Points, in no order, along strands that fork, close into loops and pass close to each other.
(in the rows, 128 means zero)
Points whose rows are less than 110 apart are linked; no others are. Some points are linked to none.
Mezu: 111 129 101 126 169 121 112 118 105 121 143 131 101 130 108 134 150 149
 113 128 156 147 137 118 133 161 153 97 96 127 133 107 129 128 124 132
 130 127 138 121 85 140 117 131 110 129 149
gis: 89 133 112 116 170 120 116 107 120 167 150 136 134 118 105 112 122 123
 133 105 129 146 148 114 133 142 139 136 120 116 158 114 107 153 126 121
 144 111 172 130 130 99 149 130 131 155 121
vas: 130 115 97 102 153 132 122 103 97 143 126 114 109 141 108 137 161 134
 125 142 111 150 145 128 106 120 111 157 128 142 154 113 169 146 135 145
 131 145 134 114 136 140 114 102 109 156 140
Derof: 115 147 157 138 80 124 113 171 145 109 114 145 146 115 148 121 121 127
 106 118 152 112 140 139 162 123 119 101 126 141 99 115 91 108 137 107
 149 119 114 170 116 129 156 156 132 90 112
bugi: 133 103 108 118 148 117 155 109 88 132 124 103 139 139 92 152 159 133
 101 153 141 153 123 87 106 140 156 110 103 137 112 134 136 157 134 169
 131 114 99 155 120 135 138 116 92 127 154
lezez: 141 99 113 122 182 101 150 93 94 181 145 135 117 131 107 142 128 133 134
 132 131 148 122 91 106 131 155 110 126 88 124 145 128 129 138 128 95
 131 133 125 116 116 112 109 112 149 156
Vibig: 127 139 127 119 104 118 156 125 116 148 108 99 140 116 131 146 150 122
 110 132 113 146 126 114 131 131 111 133 127 150 132 126 147 167 136 143
 152 127 107 160 152 128 159 121 108 118 123
mag: 134 123 161 133 121 132 120 117 122 168 165 135 148 107 141 133 87 122
 144 99 118 139 135 135 131 86 113 112 140 147 162 140 146 148 139 100
 135 111 176 117 143 94 166 116 132 129 135
voler: 146 119 131 134 116 111 121 147 141 136 131 156 140 138 134 134 99 128
 114 133 157 119 120 119 125 131 148 96 131 82 94 152 86 70 143 94 101
 139 102 149 104 135 94 138 142 122 144
rer: 114 95 153 130 120 130 108 141 104 128 144 111 111 108 148 111 159 126
 122 107 102 122 156 120 135 103 86 145 162 189 118 107 172 148 150 111
 144 139 124 137 144 119 131 115 81 126 116
Zigu: 151 113 141 122 97 106 132 124 139 160 133 139 151 130 136 139 110 115
 135 120 125 120 116 120 115 110 126 128 151 104 124 159 128 111 143 105
 113 129 110 146 141 135 124 116 135 136 136
rukek: 116 127 166 116 97 119 104 136 148 138 168 119 173 128 120 110 85 103
 124 105 114 121 113 127 133 130 162 142 140 124 116 141 140 125 122 77
 137 162 145 96 158 87 119 129 127 143 120
Dolat: 120 145 122 155 164 109 156 125 132 155 117 151 118 116 134 134 94 143
 143 119 130 129 105 128 150 148 155 98 125 85 112 139 99 111 112 120 98
 127 155 116 104 101 123 145 150 124 129
Pifu: 120 129 95 113 140 104 110 118 94 154 81 158 112 158 126 134 166 141 141
 145 127 148 131 152 133 104 132 114 106 148 128 115 138 124 102 176 123
 130 145 134 115 161 151 142 103 127 132
fak: 132 142 117 123 125 132 129 130 138 114 134 122 123 123 128 124 132 132
 107 129 146 124 127 119 123 163 135 126 121 98 131 129 115 115 137 111
 126 134 107 139 113 145 98 126 145 127 136
Gena: 125 145 123 100 151 121 121 90 109 177 170 126 98 100 131 134 149 133
 132 116 121 145 161 109 121 157 104 130 123 105 171 109 147 133 152 96
 139 117 145 142 99 122 126 107 140 136 145
lovop: 141 106 149 152 131 164 126 132 142 57 148 131 90 121 149 117 149 128
 145 133 158 88 152 140 121 123 93 121 131 147 126 128 109 109 147 145
 119 81 114 138 106 156 137 133 137 100 111
nop: 134 178 139 103 98 114 128 111 148 160 145 127 137 110 138 140 132 122
 128 109 131 131 138 118 126 162 117 130 111 100 174 125 121 137 141 109
 153 95 124 168 116 134 162 131 165 118 132
pefim: 135 94 100 111 158 151 129 118 108 120 156 96 133 139 97 133 125 136 109
 135 121 147 137 113 93 117 123 151 134 141 144 132 154 145 153 121 135
 153 121 113 151 123 95 92 113 157 150
Fupu: 133 123 151 150 136 153 139 138 157 98 140 129 136 126 128 120 90 121
 138 125 129 110 108 142 135 117 134 128 146 131 117 141 114 119 125 116
 116 127 152 96 132 98 127 128 149 123 114
pir: 100 141 114 124 148 106 116 127 122 155 112 141 85 108 149 105 160 137
 141 114 107 125 157 120 142 145 97 152 145 103 128 94 124 120 138 106
 116 142 128 144 125 137 102 135 133 139 105
Vaz: 108 113 158 129 124 130 102 149 157 95 137 137 167 158 91 89 104 107 129
 132 143 107 101 147 141 135 189 140 136 127 88 140 100 95 94 115 123
 151 140 77 118 102 120 136 129 146 120
goga: 109 139 136 133 96 115 124 161 148 134 109 144 168 118 125 122 110 116
 110 118 140 122 131 127 153 123 132 116 132 122 107 128 77 114 139 109
 146 119 118 172 144 114 154 150 139 114 106
dugu: 122 146 100 115 149 141 116 105 113 132 124 120 101 139 127 137 141 147
 140 137 104 152 138 143 123 114 116 151 120 143 168 100 176 158 115 143
 135 147 162 91 129 140 115 121 128 146 139
nota: 116 131 134 129 119 141 130 140 145 96 127 97 154 140 102 109 129 113
 115 139 123 122 107 134 124 163 165 163 124 142 118 128 142 149 91 142
 145 151 121 87 145 114 120 126 118 141 120
vodo: 136 122 122 137 148 120 168 112 116 153 131 114 135 117 123 148 109 133
 122 127 124 140 109 108 126 138 143 112 131 112 123 147 132 144 135 130
 114 127 134 133 131 109 130 116 122 133 142
pezop: 148 149 119 113 99 133 142 115 154 114 129 99 155 152 115 129 124 108
 117 143 134 122 97 121 101 177 165 154 107 91 145 148 145 134 97 135
 123 142 101 106 128 145 102 113 140 149 142
lenak: 113 123 147 144 137 141 139 150 166 93 129 128 153 127 110 104 101 107
 125 132 142 107 110 130 144 136 149 131 143 118 104 137 71 113 127 120
 131 116 132 121 141 88 139 135 146 129 100
zad: 123 119 105 118 148 145 116 127 129 115 155 103 126 133 111 113 120 132
 113 126 116 137 129 122 109 144 129 165 140 122 138 121 150 132 135 102
 129 166 125 97 145 121 76 107 128 155 135
Nur: 172 134 135 102 89 109 139 101 137 174 136 134 150 136 134 159 118 113
 138 127 127 127 123 116 105 114 117 128 130 92 157 158 122 115 152 125
 119 100 108 166 136 150 144 107 148 139 147
vero: 129 183 152 120 97 132 130 119 172 133 160 115 149 106 134 131 99 114
 128 106 125 123 114 120 128 164 142 142 111 93 169 131 121 148 122 99
 149 108 137 127 138 108 138 137 165 123 123
nub: 91 147 92 118 175 126 105 102 112 138 123 135 88 126 120 111 164 145 141
 129 112 149 156 131 139 138 115 156 113 131 160 76 145 150 117 143 134
 130 160 107 119 135 117 133 130 148 119
gep: 132 114 123 92 109 118 101 118 102 140 132 118 118 130 124 128 174 129
 111 129 123 139 155 122 110 125 100 147 138 154 137 109 169 141 147 120
 146 148 106 152 129 155 122 104 99 139 142
tuse: 145 99 119 152 156 144 168 121 125 109 116 132 131 126 122 140 121 129
 146 146 138 115 114 122 118 103 123 111 129 128 115 153 87 127 142 170
 104 81 121 144 139 132 148 127 138 112 123
pori: 156 109 116 118 116 111 125 126 145 128 129 145 170 173 103 137 90 114
 124 139 150 130 98 121 106 126 180 113 117 94 123 173 101 95 120 132
 113 131 110 126 131 135 108 122 135 152 153
kinad: 156 113 115 97 98 114 121 118 152 125 139 128 184 178 96 137 107 100 119
 134 152 129 109 109 91 134 174 134 108 105 147 168 106 117 124 139 132
 112 104 141 143 142 125 115 126 165 149
Vut: 97 152 116 143 147 146 126 147 135 115 137 131 123 101 137 131 111 149
 106 111 141 136 157 125 153 144 110 110 117 120 129 104 82 121 156 99
 144 113 131 160 113 117 128 149 151 103 124
zude: 102 150 115 150 166 114 140 123 142 157 106 156 114 114 136 109 107 139
 158 117 110 123 119 136 154 137 139 132 131 91 129 111 101 130 102 130
 105 129 170 108 127 102 127 149 158 138 104
kodu: 135 89 127 111 144 133 137 114 128 131 146 105 139 124 100 107 157 102
 140 121 112 115 140 112 96 115 102 184 160 141 152 138 135 158 157 135
 143 106 108 133 186 119 137 96 118 155 106
labul: 131 119 119 131 122 108 127 156 119 172 118 156 145 127 138 152 88 137
 109 122 135 141 133 116 138 101 126 87 134 98 100 144 81 87 152 93 114
 141 109 174 121 128 117 143 130 120 152
Pufe: 150 124 133 127 96 90 135 133 118 142 89 154 143 156 130 145 132 126 134
 142 138 123 93 142 128 128 165 103 118 125 93 158 140 110 91 156 110
 150 114 128 111 153 141 132 112 120 140
bubu: 113 133 144 137 121 172 115 159 157 46 135 103 120 126 123 99 145 122 98
 147 150 104 133 138 136 152 122 143 133 148 104 109 107 110 138 118 146
 129 103 120 117 131 108 138 135 106 109
ber: 108 116 105 122 146 98 118 138 105 133 85 145 134 161 100 116 152 132
 127 140 125 137 115 139 135 147 175 136 115 138 104 123 137 131 80 158
 123 164 123 104 122 132 120 139 99 152 131
damor: 120 112 134 140 124 123 166 142 119 146 104 117 157 110 126 134 123 118
 126 128 105 134 121 120 141 97 115 126 145 159 117 142 112 161 140 141
 139 111 124 157 178 99 175 125 106 120 107
tefo: 141 149 127 112 70 140 92 145 179 114 132 147 173 163 123 132 74 121 122
 129 121 127 106 156 125 108 146 141 117 103 131 142 112 94 110 110 134
 153 129 108 147 133 100 136 169 139 136
pez: 147 88 172 142 116 150 92 129 142 87 169 143 101 131 149 93 132 113 160
 112 146 85 144 151 117 105 108 137 158 147 130 140 146 104 127 118 108
 112 146 100 112 134 121 128 128 128 118
mugot: 129 142 154 159 125 132 170 134 136 117 102 112 106 109 165 127 127 135
 145 136 100 111 110 136 151 128 111 131 156 148 103 122 154 140 113 138
 115 138 133 106 131 106 132 130 124 110 103
degab: 150 123 102 115 132 112 143 126 109 161 80 138 91 133 154 140 166 138
 146 144 110 127 137 132 113 112 91 138 137 103 119 127 139 107 135 147
 97 140 94 151 128 170 106 125 121 127 133
Bib: 122 159 144 100 111 134 88 102 130 144 177 120 116 107 130 126 142 132
 122 105 122 139 156 122 125 148 113 141 117 130 179 99 165 147 139 93
 163 128 150 128 110 129 131 118 140 128 149
Peva: 137 140 93 106 115 113 145 124 156 153 114 132 157 137 116 139 116 112
 130 132 132 127 128 105 114 135 123 137 119 67 143 148 68 105 148 133
 126 101 90 183 153 144 124 125 165 149 120
kal: 130 124 127 96 107 109 121 111 114 147 132 117 140 124 110 134 165 115
 110 126 141 134 140 107 118 144 129 129 118 137 141 125 136 150 139 137
 155 114 112 168 128 144 158 114 105 132 134
tifez: 125 130 117 137 119 120 145 153 140 145 105 146 138 114 142 137 109 127
 121 128 131 121 138 118 142 111 103 113 141 96 103 133 65 95 154 109
 117 122 98 181 136 130 128 142 150 117 118
Buvo: 158 103 106 134 129 160 156 138 119 117 127 105 148 138 121 158 100 137
 107 147 121 148 120 120 106 90 111 124 133 135 122 153 121 128 154 133
 124 137 101 139 153 133 108 108 131 126 155
kune: 144 110 104 124 126 147 143 137 108 125 132 95 149 148 114 159 100 139
 90 145 119 161 117 113 103 122 138 124 124 137 119 148 158 133 142 115
 134 178 106 116 144 125 90 105 113 139 163
gal: 122 150 82 107 156 114 134 122 116 169 81 143 84 129 142 134 162 142 149
 139 105 139 145 136 124 124 94 153 123 91 142 102 118 114 129 141 108
 140 121 140 132 159 107 133 139 138 121
gosef: 146 117 141 130 129 117 142 100 113 145 133 114 86 112 157 125 164 129
 156 123 100 113 133 127 117 124 90 147 156 143 136 122 187 148 127 137
 112 132 133 111 125 139 124 103 110 132 119
refa: 145 151 107 128 130 129 150 122 129 144 104 109 118 141 135 147 116 140
 128 144 100 149 100 135 114 145 139 146 124 95 128 136 168 127 103 125
 106 190 121 83 133 131 76 119 140 143 143
zur: 125 162 128 128 98 142 140 132 161 97 117 91 150 137 113 113 132 108 105
 147 128 122 104 127 122 184 158 158 116 108 127 129 137 143 92 137 139
 146 96 102 137 130 106 130 143 130 121
kun: 145 171 109 102 103 110 146 112 141 170 117 129 138 128 135 151 124 125
 125 128 129 141 126 113 118 159 126 127 108 67 159 140 106 119 138 124
 130 114 106 173 119 148 132 126 163 131 144
gusel: 128 149 137 131 81 104 144 139 126 138 84 110 137 122 145 134 152 125
 114 134 113 130 114 126 144 144 126 125 131 147 105 125 158 148 110 143
 147 150 105 146 135 137 143 135 112 112 115
keko: 124 115 110 123 190 125 101 103 99 143 165 152 101 136 109 130 133 141
 130 127 165 148 148 128 112 137 149 90 98 112 154 124 120 109 134 129
 115 106 154 115 81 138 122 132 134 133 158
Rufu: 150 137 133 142 124 140 162 121 140 120 122 95 132 141 128 132 108 121
 124 151 105 124 88 136 115 151 148 149 142 106 108 151 165 126 102 123
 104 172 109 70 133 116 85 112 140 138 133
fofo: 100 135 109 130 166 137 134 110 121 136 133 117 111 106 124 119 137 135
 135 118 113 136 147 122 136 128 104 147 133 134 151 101 123 158 140 132
 136 115 154 129 142 112 140 122 130 138 107
mif: 136 155 141 125 77 154 123 154 172 97 129 122 175 137 121 139 92 107 114
 123 136 128 115 143 130 115 136 132 113 136 151 144 101 145 127 124 164
 109 132 141 168 117 162 139 147 117 116
det: 135 151 130 114 65 112 112 149 148 139 108 137 173 160 129 141 91 119
 107 139 124 137 101 141 130 130 161 123 119 97 99 154 133 94 104 106
 127 182 106 121 134 136 105 143 144 133 139
pufar: 135 104 140 135 125 116 100 135 108 97 136 135 103 148 126 124 148 138
 124 133 150 125 112 139 123 144 164 103 120 152 94 130 172 105 95 135
 114 169 126 83 80 149 99 127 90 124 146
fek: 106 131 136 145 153 152 136 149 153 95 151 121 141 102 113 113 102 118
 111 115 153 120 135 113 145 146 136 116 129 124 124 124 62 127 154 104
 148 100 134 144 142 92 141 141 146 116 103
lugu: 116 170 130 114 101 130 99 115 154 116 119 142 125 132 129 118 139 136
 140 127 124 123 132 145 138 131 130 152 103 129 168 100 148 157 93 154
 155 124 155 116 123 154 145 147 150 123 127
lazor: 143 127 149 146 134 130 149 112 144 113 134 131 131 114 129 130 129 112
 154 125 149 102 113 132 128 132 135 114 125 132 142 151 99 138 129 159
 124 65 136 137 132 127 179 130 139 114 105
Duta: 148 105 111 142 143 161 162 132 131 110 124 111 140 122 123 143 109 130
 128 137 119 130 127 124 114 92 96 135 142 139 132 145 104 139 157 143
 126 109 114 141 167 124 130 111 140 121 127
Giseb: 131 166 126 124 133 118 118 98 140 158 123 153 117 134 136 130 119 139
 166 124 117 133 121 147 132 125 135 135 109 102 174 121 147 146 92 150
 124 120 172 96 115 138 140 140 163 133 136
Feban: 144 110 153 145 122 140 124 120 114 137 140 145 131 124 148 129 102 125
 160 115 127 123 128 155 131 70 108 109 143 162 149 145 147 138 125 140
 117 102 173 105 134 118 162 122 128 122 130
beri: 129 127 93 96 150 103 100 104 105 173 97 175 118 164 116 122 149 127 156
 139 131 145 134 157 115 101 134 133 106 112 151 128 123 115 104 167 111
 125 154 125 125 157 144 136 126 151 130
darel: 105 133 134 137 130 120 104 146 117 106 120 132 107 130 135 118 136 146
 106 129 133 132 127 132 149 152 148 115 123 143 93 103 149 112 112 112
 125 171 129 107 96 127 93 141 108 119 130
riza: 123 109 114 142 174 128 163 99 101 148 126 126 90 101 139 133 152 139
 154 134 121 117 145 104 122 119 92 122 132 113 122 122 103 131 159 150
 100 84 120 158 127 133 142 124 134 120 111
dat: 138 153 153 120 86 147 127 130 142 110 160 86 146 115 133 139 115 119
 101 123 124 136 113 124 119 151 136 138 125 137 141 135 169 156 132 99
 154 152 119 113 144 120 118 116 127 120 134
Nadu: 113 141 119 145 164 118 160 103 115 147 123 116 94 96 145 129 149 139
 147 121 113 127 132 114 145 147 106 124 137 129 133 109 135 152 133 142
 121 107 144 132 119 118 145 127 128 122 106
Fitiv: 105 130 81 130 171 114 145 133 104 129 81 125 118 146 107 136 150 145
 113 149 122 157 116 124 138 155 159 129 107 127 108 117 131 134 100 160
 122 153 120 121 120 130 109 137 103 141 132
molo: 128 91 135 161 167 168 136 131 115 64 142 108 81 121 143 122 150 138 140
 137 124 110 144 131 133 107 96 132 153 186 115 113 158 132 136 148 117
 111 127 101 118 123 113 126 100 120 120
Ravok: 129 120 143 157 119 125 165 148 119 144 88 136 136 113 161 133 110 136
 147 128 96 118 119 140 157 82 100 118 156 160 105 136 127 132 121 138
 114 125 141 135 149 108 155 135 112 112 115
bemiv: 112 154 128 110 116 138 99 115 114 122 161 108 96 100 138 135 168 142
 109 113 124 146 164 117 136 147 94 130 119 153 156 80 171 144 152 99
 166 131 132 140 101 142 117 121 121 118 142
gode: 106 115 153 128 103 123 119 159 137 134 136 116 171 126 123 109 90 110
 110 115 106 126 123 129 142 116 137 138 158 139 88 136 130 117 136 75
 137 169 123 115 166 82 114 129 118 138 111
sus: 152 100 107 91 100 119 104 130 129 139 133 124 154 165 104 124 135 114
 122 134 117 130 128 132 91 109 128 169 141 124 138 148 156 122 134 121
 132 158 97 124 159 152 99 104 120 165 143
reke: 88 151 93 106 124 129 83 142 147 118 109 157 154 152 99 109 119 132 114
 119 140 141 143 140 138 140 149 145 91 117 141 103 84 134 102 137 156
 133 144 146 128 137 134 158 145 144 126
Tuvi: 134 113 161 156 125 136 125 148 145 95 142 153 108 121 154 118 118 131
 132 120 158 92 140 131 143 130 120 95 140 121 93 135 93 83 139 108 107
 104 124 141 84 123 129 147 140 99 123
Pazal: 142 102 152 127 120 141 96 122 142 73 155 137 102 128 130 97 167 111 149
 121 164 83 145 140 109 136 112 141 136 140 138 131 120 112 134 140 122
 92 114 127 109 167 132 123 132 122 111
Giva: 120 107 93 119 152 145 106 137 115 127 133 136 125 137 116 129 122 141
 113 128 132 145 154 132 119 100 109 127 127 133 135 118 107 117 155 122
 130 134 129 148 135 140 111 124 126 137 140
libep: 127 159 123 129 112 154 142 126 131 99 137 86 124 115 130 147 133 138
 108 133 122 144 119 124 130 155 125 136 117 142 148 107 166 160 125 125
 153 144 123 112 129 129 116 122 124 119 133
lifun: 132 112 161 142 106 141 126 158 134 72 133 109 156 130 105 124 127 116
 101 136 158 117 111 132 134 132 162 105 126 173 96 141 117 128 127 138
 153 120 116 127 130 116 151 134 100 109 124
vetir: 133 126 121 145 148 170 133 136 152 66 134 132 90 123 146 117 132 138
 142 135 147 98 149 143 125 134 89 135 130 117 127 119 87 100 149 131
 115 100 116 134 113 150 109 135 164 114 109
ranop: 154 102 117 143 177 133 165 97 107 138 141 133 111 122 122 147 126 140
 150 143 139 125 122 99 103 114 122 105 120 90 124 149 95 121 154 156 85
 80 118 142 121 140 127 115 147 122 141
Faku: 125 115 133 114 174 100 99 95 110 180 179 163 119 125 113 115 122 120
 143 108 150 133 157 115 115 135 140 107 123 97 165 136 105 106 145 114
 112 89 156 136 96 120 144 126 149 146 144
kol: 100 160 123 152 151 129 138 137 141 119 91 147 110 120 142 120 119 152
 144 130 116 125 127 144 167 130 131 123 124 128 115 99 113 131 102 143
 121 130 161 116 117 115 132 158 149 114 108
mifo: 97 139 169 148 123 124 100 150 120 125 136 135 122 104 149 112 95 150
 132 106 106 125 132 135 171 109 135 119 132 161 95 94 165 132 112 100
 136 167 174 90 121 87 124 148 113 118 121
sudir: 132 133 125 110 144 123 139 95 107 154 152 114 73 91 151 132 175 137 138
 121 117 128 163 101 116 155 82 138 136 103 150 104 151 126 166 102 120
 120 112 152 105 145 107 103 131 132 134
durup: 121 93 131 153 148 136 131 148 107 101 100 145 136 134 124 120 130 138
 137 137 133 121 123 145 142 92 133 104 132 181 93 136 116 125 118 166
 121 115 144 130 128 121 154 141 102 117 122
Pubab: 118 111 117 137 171 143 132 101 99 142 149 139 87 109 142 129 150 137
 149 129 131 126 168 122 125 106 79 110 122 135 144 114 111 122 160 138
 115 77 142 153 111 141 148 126 134 114 125
rali: 108 90 138 137 132 129 124 163 121 131 115 118 153 140 116 110 104 122
 115 129 92 125 120 135 135 100 132 159 167 163 77 139 145 114 127 102
 132 180 117 100 164 84 101 125 112 146 119
seni: 120 97 126 118 133 121 128 135 124 117 113 110 142 135 98 101 170 108
 130 128 116 110 128 128 113 131 125 182 149 162 129 132 140 160 127 159
 152 115 101 127 171 123 145 117 104 146 100
Gake: 117 139 125 140 135 178 112 141 165 50 142 124 105 126 126 100 131 131
 125 138 146 102 139 150 131 145 112 153 128 121 128 105 91 105 133 124
 132 119 125 110 116 139 103 137 165 116 109
Pulur: 103 122 134 127 120 138 98 140 101 118 146 112 105 110 145 130 151 144
 103 114 108 148 162 119 147 112 91 130 139 192 126 83 179 143 150 102
 158 151 134 134 123 128 116 122 85 121 133
Sesef: 144 137 140 119 64 94 118 141 123 152 88 142 159 148 140 146 128 129 126
 130 125 129 110 149 135 115 145 114 122 145 110 144 152 127 101 142 136
 154 119 141 130 152 153 133 113 119 138
Luse: 143 107 151 142 129 132 116 144 145 96 148 150 113 138 137 115 116 125
 119 135 167 97 126 126 128 143 146 100 134 97 91 146 93 66 136 99 97
 131 107 127 82 135 91 140 139 113 139
muk: 115 112 121 115 152 109 109 119 101 155 141 136 75 110 144 109 171 136
 129 115 125 125 166 104 125 148 101 134 143 108 117 102 138 109 154 94
 113 146 108 153 100 142 92 125 111 140 128
Suf: 102 163 117 150 160 137 118 129 130 129 117 158 102 119 149 126 119 158
 154 121 125 135 149 157 156 108 108 104 106 135 151 96 117 126 118 146
 128 102 174 116 103 132 145 166 162 106 124
Dul: 103 129 113 138 129 135 114 167 131 139 98 153 148 127 140 123 89 142
 127 117 106 138 146 149 160 75 100 130 144 141 112 112 85 111 140 109
 131 143 148 146 153 110 132 149 136 127 113
kinob: 118 119 129 131 126 86 120 148 105 143 74 159 131 152 130 126 139 139
 136 138 122 134 107 145 147 129 165 112 124 141 78 131 145 108 84 147
 112 175 127 112 114 130 125 146 98 131 127
vokab: 161 119 174 157 112 157 143 122 147 84 154 118 86 115 172 124 129 126
 153 127 132 85 121 142 125 124 102 122 154 140 122 138 159 116 126 126
 103 110 136 98 102 127 123 120 134 105 120
zot: 149 126 143 131 119 140 140 114 134 110 146 107 96 110 153 124 151 127
 138 125 121 105 130 129 113 141 99 146 151 126 139 125 162 135 140 120
 115 129 114 118 123 142 106 108 131 125 122
nare: 166 104 117 121 174 124 160 77 104 165 154 126 127 135 110 150 119 124
 148 141 134 140 120 93 90 116 137 118 120 85 152 158 119 133 147 150 92
 90 135 129 129 127 129 96 139 150 153
gelem: 143 132 113 97 87 124 123 125 142 117 123 115 173 173 102 135 115 109
 115 138 136 137 105 126 97 151 167 150 103 119 147 153 145 142 96 146
 139 144 109 117 139 146 126 115 123 155 148
dunad: 106 131 115 127 143 121 112 134 123 129 133 115 123 132 118 103 132 130
 104 129 120 136 124 121 131 171 156 151 128 107 110 114 146 122 112 99
 117 184 116 98 120 121 72 126 121 147 132
bofi: 113 137 137 122 162 104 133 100 122 184 169 135 134 106 115 122 110 120
 137 100 134 138 140 102 130 153 144 114 123 105 162 133 109 140 139 110
 131 89 164 141 117 91 161 126 141 142 128
por: 114 128 166 133 100 160 102 175 154 57 141 109 147 127 114 99 133 106 96
 133 149 110 127 143 139 134 138 136 135 167 101 119 104 122 138 111 163
 130 114 119 141 113 137 140 119 106 104
Dunu: 120 124 113 137 148 111 109 135 95 121 111 154 105 141 124 141 153 151
 116 134 159 144 134 130 143 131 150 71 96 148 102 115 125 110 119 152
 126 126 130 143 77 153 136 148 97 106 149
pozim: 111 130 134 139 161 130 112 111 104 153 155 150 95 108 150 126 133 140
 151 112 132 130 165 141 138 106 92 94 121 141 158 110 128 122 142 133
 124 79 166 132 95 129 159 141 143 111 132
mup: 131 107 89 117 159 142 151 104 88 135 119 112 133 141 98 156 144 139 114
 156 126 161 132 112 107 109 128 119 107 148 134 133 133 153 139 176 134
 108 128 147 136 133 148 113 105 131 152
sebar: 162 119 133 124 109 101 122 119 106 129 119 142 118 149 133 148 149 138
 131 139 151 128 105 136 115 137 160 93 109 131 113 147 164 115 101 151
 113 146 118 114 89 166 126 119 101 119 155
zam: 142 142 146 147 105 170 142 151 146 97 138 118 162 119 132 144 86 121
 123 120 127 134 118 146 136 91 116 117 122 165 156 141 107 160 136 126
 158 103 149 127 170 101 172 128 133 105 121
gopu: 116 109 89 131 173 113 150 128 82 123 103 110 118 140 100 149 159 146 98
 154 130 159 120 99 123 148 156 112 107 141 98 120 144 137 125 158 124
 147 100 132 116 131 102 125 86 136 152
Gur: 132 101 120 112 126 104 103 143 104 172 145 156 154 142 113 149 96 136
 104 121 148 153 137 111 124 105 152 88 120 117 110 145 107 101 149 92
 127 152 119 159 116 132 116 128 114 130 168
lugib: 112 175 143 120 103 140 116 113 168 102 136 110 130 117 117 111 138 114
 135 123 125 116 120 130 127 166 151 168 102 122 167 101 144 179 82 149
 160 123 139 100 138 134 143 138 137 131 119
Fafo: 134 155 144 114 50 141 104 155 179 113 123 130 187 145 128 130 88 107
 116 126 118 125 112 149 133 106 129 147 129 123 129 140 112 119 121 106
 155 143 115 131 173 120 130 143 155 125 116
Lel: 118 109 106 129 141 115 108 135 90 113 97 140 107 150 120 134 176 145
 122 144 135 143 134 135 136 112 133 105 110 182 104 111 155 127 112 177
 133 131 126 133 104 159 136 136 78 120 137
Nilis: 153 98 152 106 95 89 106 124 111 175 161 142 148 134 131 142 119 117 116
 122 141 128 132 99 111 113 144 106 143 113 114 155 142 105 152 86 118
 149 102 153 118 143 117 115 109 135 162
geguz: 148 146 153 150 114 136 184 123 152 116 117 96 133 105 143 138 123 113
 144 135 110 113 92 131 132 138 125 141 148 131 136 146 142 164 117 143
 129 116 126 106 162 101 151 118 135 113 101
Filez: 154 151 162 142 110 124 169 109 162 121 128 111 140 113 132 136 123 100
 153 125 135 105 91 126 123 152 148 132 128 114 153 159 121 155 111 150
 125 83 134 116 148 112 170 121 144 124 104
gogo: 145 154 104 140 147 129 152 118 116 139 101 123 89 135 149 160 125 157
 137 145 114 149 106 136 131 139 135 117 116 111 127 120 171 128 105 133
 100 169 134 86 106 139 88 131 127 121 147
babem: 133 116 143 127 103 106 127 132 144 147 114 146 145 132 134 116 121 111
 154 119 115 104 115 143 129 106 122 149 161 121 117 145 130 119 117 120
 114 133 131 125 152 121 135 126 132 139 107
gakop: 126 146 159 118 95 123 122 126 154 133 156 114 156 116 128 123 108 108
 123 107 128 121 112 120 130 149 147 141 130 118 141 138 136 144 127 96
 145 129 136 120 148 110 135 125 132 132 120
tikil: 133 145 112 112 141 109 114 95 114 185 113 166 110 143 137 133 134 133
 167 131 119 141 134 160 121 103 119 126 113 105 166 129 138 125 106 154
 112 113 172 114 116 144 149 134 149 136 135
Loluv: 129 134 112 131 123 121 169 132 135 142 105 118 146 109 129 140 130 119
 117 134 129 129 131 100 127 136 109 121 130 98 120 140 76 128 157 132
 128 102 90 187 152 132 142 131 146 117 114
Roni: 98 134 125 112 119 128 122 141 138 116 124 93 153 129 97 97 151 101 112
 125 117 130 128 116 122 166 148 179 128 148 137 115 141 174 105 134 166
 142 112 113 168 107 133 129 109 151 104
suni: 128 120 156 126 101 123 113 130 127 129 124 117 110 116 153 107 164 121
 147 114 96 109 140 139 127 109 85 168 166 173 132 109 179 154 128 126
 143 139 128 120 153 130 138 120 102 128 99
Remu: 115 93 157 147 126 143 106 159 118 74 130 134 138 119 116 111 144 122
 119 123 158 113 137 132 144 105 133 97 128 195 98 124 108 132 133 150
 148 98 130 143 123 123 170 139 91 102 114
bar: 137 112 131 140 110 140 122 139 108 115 108 151 136 140 142 140 121 140
 139 132 137 132 128 160 137 71 115 96 123 181 127 135 134 126 118 159
 124 113 151 129 121 146 162 137 110 107 139
Buk: 131 143 174 154 93 128 130 158 154 114 119 148 116 108 174 115 120 128
 135 114 137 90 135 141 165 128 100 102 143 124 97 121 104 96 129 107
 124 110 125 151 99 119 147 157 142 86 108
res: 141 139 131 153 129 186 161 147 155 91 139 102 140 106 139 143 87 128
 121 126 117 131 124 135 138 103 92 130 135 145 147 131 96 145 159 115
 146 108 134 130 169 99 140 119 147 105 110
gaz: 131 151 109 139 165 111 145 117 111 163 105 151 99 132 142 149 115 156
 144 127 121 152 109 137 139 132 149 99 110 105 127 126 142 121 102 131
 99 152 157 98 98 124 116 145 128 125 142

A tip is a point with one link. Name the tips that can be reached along the links from each point below, in the order of the rows.
fek | Fupu, Vut
rukek | libep, rali, babem
Giseb | vodo, Rufu, det, mup, lugib
bemiv | mag, degab
zur | pori, kodu

How many points has the smallest loop of links through each point below? Write 0 if it is on no loop.
Tuvi | 8
dunad | 13
dugu | 12
Zigu | 9
damor | 15
Pifu | 0

A fork is a point with three links, a tip a point with one. Leave the first point through the second and follow the links. Name the first fork or tip that comes.
voler, Luse | tifez
Lel, Dunu | fofo
zot, gosef | degab
gosef, zot | mag
pefim, zad | Pufe
pori, kinad | kodu
kol, zude | Rufu
Rufu, refa | riza
tuse, lazor | Vibig
gis, bofi | lugib
